The views of a scene show one set of named points, each view turned or mirrored, and shifted as a whole, with a little noise and some points left out.

Scene 1
View 1
Q588: [-21  -1  18  25  26  -4  25 -20  30  34  15 -12  25   4  16  -1   6  24
 -59 -19   0   8  15   8]
Q586: [ 41 -16  -8  58  18  -6  25 -19  39  -4  36  11  38  18   6   1   5   5
 -13   1 -19  11 -15  -7]
Q247: [ 31  -9   5  48  29 -10  16 -28  33  -5  33   7  37   4   1  -2   8   4
 -18  -3 -25  19 -11  -9]
Q568: [ 30  -6  11  45  32 -15   6 -30  29  -7  29   5  34  -4  -5  -3   5   0
 -10  -1 -31  28  -6 -16]
Q355: [-24  13  31  15  32 -18  -8 -28  23  27   6 -12  18 -22  -3  -3  -5  10
 -30 -10 -18  32  25 -11]
Q17: [-20  14  15  22  10 -10  -2  -9  32  36   7  -8  15  -6   2   2 -16  15
 -16   3  -7  19  26  -9]
Q71: [  9  -2  18  35  34 -12  11 -30  28   8  23  -3  31  -6   1  -4   7   7
 -32 -10 -22  24   2  -6]
Q573: [ 20  -2  17  37  35 -15   2 -33  27  -1  25   2  32 -10  -5  -4   3   1
 -17  -5 -30  30   0 -15]
Q243: [-19   5   6  29   7  -2  18  -4  36  39  12  -7  20  10  14   3  -7  23
 -36  -4   4   4  19   2]
Q669: [ 33 -21   0  56  30  -3  38 -29  34  -2  38   5  42  19  13  -1  17  11
 -41 -13 -16   7 -17   4]
Q497: [ 24   3  16  39  31 -18  -8 -31  26  -5  24   4  29 -14 -12  -4  -4  -4
   3   4 -36  36   1 -23]
Q667: [-56  19  46  -2  39 -18  -5 -32  19  45  -5 -24  14 -30   1  -5  -2  19
 -60 -23  -9  30  40  -4]
Q185: [-31  14  30  12  29 -15  -5 -24  24  35   4 -14  17 -19   0  -3  -7  14
 -35 -11 -12  28  29  -8]
Q492: [-17  21  21  18  14 -16 -20 -13  28  28   3  -5  12 -21  -8   2 -21   5
   3   9 -19  33  30 -22]
Q309: [ 72  -8   3  61  35 -23  -9 -40  28 -40  42  21  42 -10 -20  -5   1 -19
  32  14 -56  43 -22 -36]
Q12: [ 20  -2  -6  46   6  -4  15  -7  39  14  25   6  26  15   6   2  -7  10
  -5   8 -11  10   1  -9]
Q443: [-33  -2  27  17  36  -4  28 -28  26  40  11 -19  25  -1  18  -5  12  27
 -81 -30   3   8  18  14]
Q4: [ 47 -12   2  56  29 -12  13 -29  33 -15  38  11  39   5  -3  -1   6  -3
  -3   2 -32  24 -17 -16]
Q180: [ 29   4  23  36  41 -25 -17 -40  22 -14  24   4  32 -24 -20  -6  -1 -11
   7   3 -47  47  -1 -29]
Q990: [ 20   8  -5  43  -2  -9  -6  -2  39  13  18   8  21   3  -4   5 -22   2
  25  21 -20  21  10 -23]
View 2
Q568: [ -4   4 -16   2  21   6  19  27 -30   6  12  16  -6 -17   7   3 -27 -25
  27  -7 -12 -11   8  37]
Q586: [ -7  12 -19 -10  26  -2  30  21 -38  10  21  20 -14 -39  -9   7 -21 -25
  38 -26 -33  -8 -13  31]
Q247: [ -8   6 -21  -1  25   2  22  22 -34   6  17  16  -8 -24   2   6 -27 -31
  31 -13 -23 -12  -1  33]
Q12: [-18   4 -28 -30  38   2  20  12 -35  22   5  30   0 -29  -8   3  -5 -19
  25 -26 -32 -10 -20  29]
Q71: [-17  -2 -30  -2  35   7  11  14 -27  10   6  13   7  -6  13   3 -27 -41
  17   0 -21 -17   1  32]
Q492: [-20 -18 -20 -31  41  17  -3  18 -19  28 -26  35  25  18  18  -8   6  -1
  -1   6   5 -16  10  39]
Q243: [-38  -7 -47 -38  59   6   3  -5 -29  30 -10  28  23  -4   4   0  -2 -36
   7 -12 -37 -20 -25  24]
Q4: [  1   9 -11   3  15   1  28  31 -36   3  20  17 -16 -34  -1   5 -28 -21
  39 -18 -17  -7   3  36]
Q180: [  6  -4   0  12  11  13  13  41 -24   2   2  18  -4  -2  19   0 -28  -8
  22   7  12  -9  31  45]
Q355: [-25 -17 -34 -13  45  15  -7  10 -18  20 -18  20  28  23  26  -4 -16 -34
  -2  15  -8 -22   9  35]
Q17: [-27 -13 -33 -32  48  11   1   7 -24  28 -15  30  23   5  11  -2  -1 -20
   4  -4 -17 -18  -7  31]
Q667: [-43 -25 -53 -15  63  18 -22  -6 -12  25 -24  14  49  45  39  -2 -19 -56
 -19  29 -14 -32   6  31]
Q443: [-46  -9 -65 -13  67   6  -7 -16 -22  20  -1   6  33  12  20   4 -29 -80
   0   8 -47 -30 -20  21]
Q669: [-15  13 -35   0  34  -4  25  10 -38   4  28   8 -11 -37  -4  10 -35 -54
  36 -21 -46 -12 -19  25]
Q309: [ 25  10  17  19  -9   6  35  57 -35  -6  21  21 -31 -34   2   3 -30   7
  45 -12   9   1  30  49]
Q497: [ -1  -4 -11   5  20  10  13  32 -27   6   5  19  -2  -6  14   2 -26 -18
  21   1  -1 -12  18  41]
Q573: [ -7  -2 -19   3  24   8  14  23 -28   8   7  16   2  -8  13   3 -27 -28
  21  -1 -12 -15  10  37]
View 3
Q497: [ -9  -1  12 -11 -15  -4 -12  -3   4   5  -6 -35 -22 -22   2  -1  21  -1
 -26  -3   1   5  10   6]
Q667: [ -4   2 -54 -21  51 -25 -32  34  13  66 -14 -18  23  -1  16  -7  52   1
  23 -22   6  10   0  34]
Q247: [  0   1  15   5 -18 -15 -27   3 -12  -2 -28 -45 -16 -24 -17  -3  18   3
 -25 -25  -2 -10 -10   6]
Q185: [ -3   8 -31 -16  31 -21 -24  22   5  42 -11 -19   8 -17   7  -6  47  -1
  11 -13   0   8  -3  21]
Q573: [ -5  -3   5  -5  -8  -9 -22   4  -1  11 -16 -40 -15 -16  -2  -2  19   2
 -22 -16   4  -2   3  12]
Q355: [ -7   3 -26 -17  26 -16 -22  19   8  40  -9 -22   3 -12  10  -6  41  -1
   6 -12   3  10   2  21]
Q443: [ 10   2 -41   5  37 -37 -47  37 -11  48 -44 -36  26  -8 -14  -9  44   9
  15 -50   3 -10 -26  29]
Q990: [ -4  25  19  -8  -8 -14  -3  -3  -6  -8  -4 -18 -28 -55  -9  -2  42  -8
 -10   9 -20   9  -8 -16]
Q180: [-16  -9  13 -16 -20   4 -10  -6  12   7   2 -38 -27 -13  13   0  11  -2
 -33   0   8   6  20  11]
Q4: [ -3  -1  28   5 -30 -10 -21  -5 -13 -13 -24 -49 -26 -27 -16  -3   9   2
 -34 -19  -2  -9  -5   1]
Q588: [ 10   8 -27   7  27 -35 -42  30 -15  33 -43 -36  17 -19 -19  -9  43   5
  10 -43  -3 -10 -29  18]
Q12: [  4  21  13   5  -5 -22 -19   7 -17  -4 -24 -29 -16 -47 -22  -4  38  -2
  -9 -13 -17  -4 -22  -8]
Q309: [-14 -11  48  -5 -55  10  -5 -23   0 -25  -2 -50 -48 -23  -3   3  -6  -1
 -58   3   4  -1  21  -4]
Q71: [ -1  -1  -4   0   0 -17 -29  11  -6  17 -25 -41  -5 -17  -8  -5  25   4
 -13 -26   3  -5  -7  15]
Q243: [  9  23 -19   2  27 -34 -28  23 -14  22 -30 -21   7 -40 -18  -9  55  -2
  16 -23 -16   0 -31   4]
View 4
Q568: [ 10  -5  16   4  48  11   5   5  26  -4 -10 -22 -15 -17   0  -2  19   3
  24   4  24  39  -2  -1]
Q990: [  0  13   6  22  18   9   5  24  24  -9  -9 -23 -40  -4 -12 -40  11  -7
  39  15   4  18  18 -15]
Q497: [ 12   1   8  -1  41  16   5  13  26   3 -13 -25 -22  -6   0 -12   5   8
  19   6  32  40   2 -11]
Q71: [  9  -3  13   5  47  26   9  11  32   1  -9 -30   7  -6  -6  10  27   4
  31  12  13  28 -14   4]
Q309: [ 15  -9  21  -5  51 -19  -3  -9  14 -11 -15  -6 -58 -37  14 -25  -2   5
   3 -14  56  65  20 -15]
Q17: [  2  11  -1  16  23  41  12  33  35   4  -7 -37   3  16 -17 -11  19   1
  44  25  -6   8  -8  -5]
Q12: [  0   4  18  26  31  10   6  13  28 -13  -5 -23 -17 -14 -15 -20  32 -11
  45  15  -6  16   5   3]
Q185: [  8   7  -9   3  29  58  15  36  39  18 -10 -46  21  28 -14   8  14  11
  36  26   4  12 -22  -6]
Q573: [ 12  -3  12   1  47  21   7  11  28   1 -11 -26  -7  -9  -1   2  16   6
  22   7  25  36  -6  -1]
Q180: [ 16  -2   4 -11  44  17   5  12  23   8 -15 -24 -28  -6   7  -9  -7  15
   8   1  48  51   1 -17]
Q586: [  3  -5  31  22  47  -4   2  -4  24 -19  -7 -16 -18 -33  -7  -9  40 -12
  38   5   5  30   5  11]
Q588: [  3   2  10  18  40  45  12  19  40   2  -4 -41  35   7 -19  21  45   0
  51  25 -16   6 -27  16]
Q355: [ 10   7  -9  -2  32  54  14  33  38  18 -11 -43  17  25 -11   8  10  15
  32  24  11  19 -20  -8]
Q247: [  7  -6  22  10  50   7   5   0  27  -9  -8 -21  -9 -24  -4   1  30  -3
  29   5  15  35  -3   7]
Q492: [  5  15 -14   7  15  46  12  43  33  14 -11 -40 -12  28 -13 -22  -3  10
  34  25   9  14  -1 -21]
Q669: [  4 -11  34  20  59   3   3 -10  28 -18  -4 -20   7 -36  -8  14  53 -11
  40   6   0  30 -10  24]

In a view up to two points have been moved. Name them for each view, in the order of its rows, or write -.
view 1 => Q17
view 2 => Q12, Q497
view 3 => Q588
view 4 => -
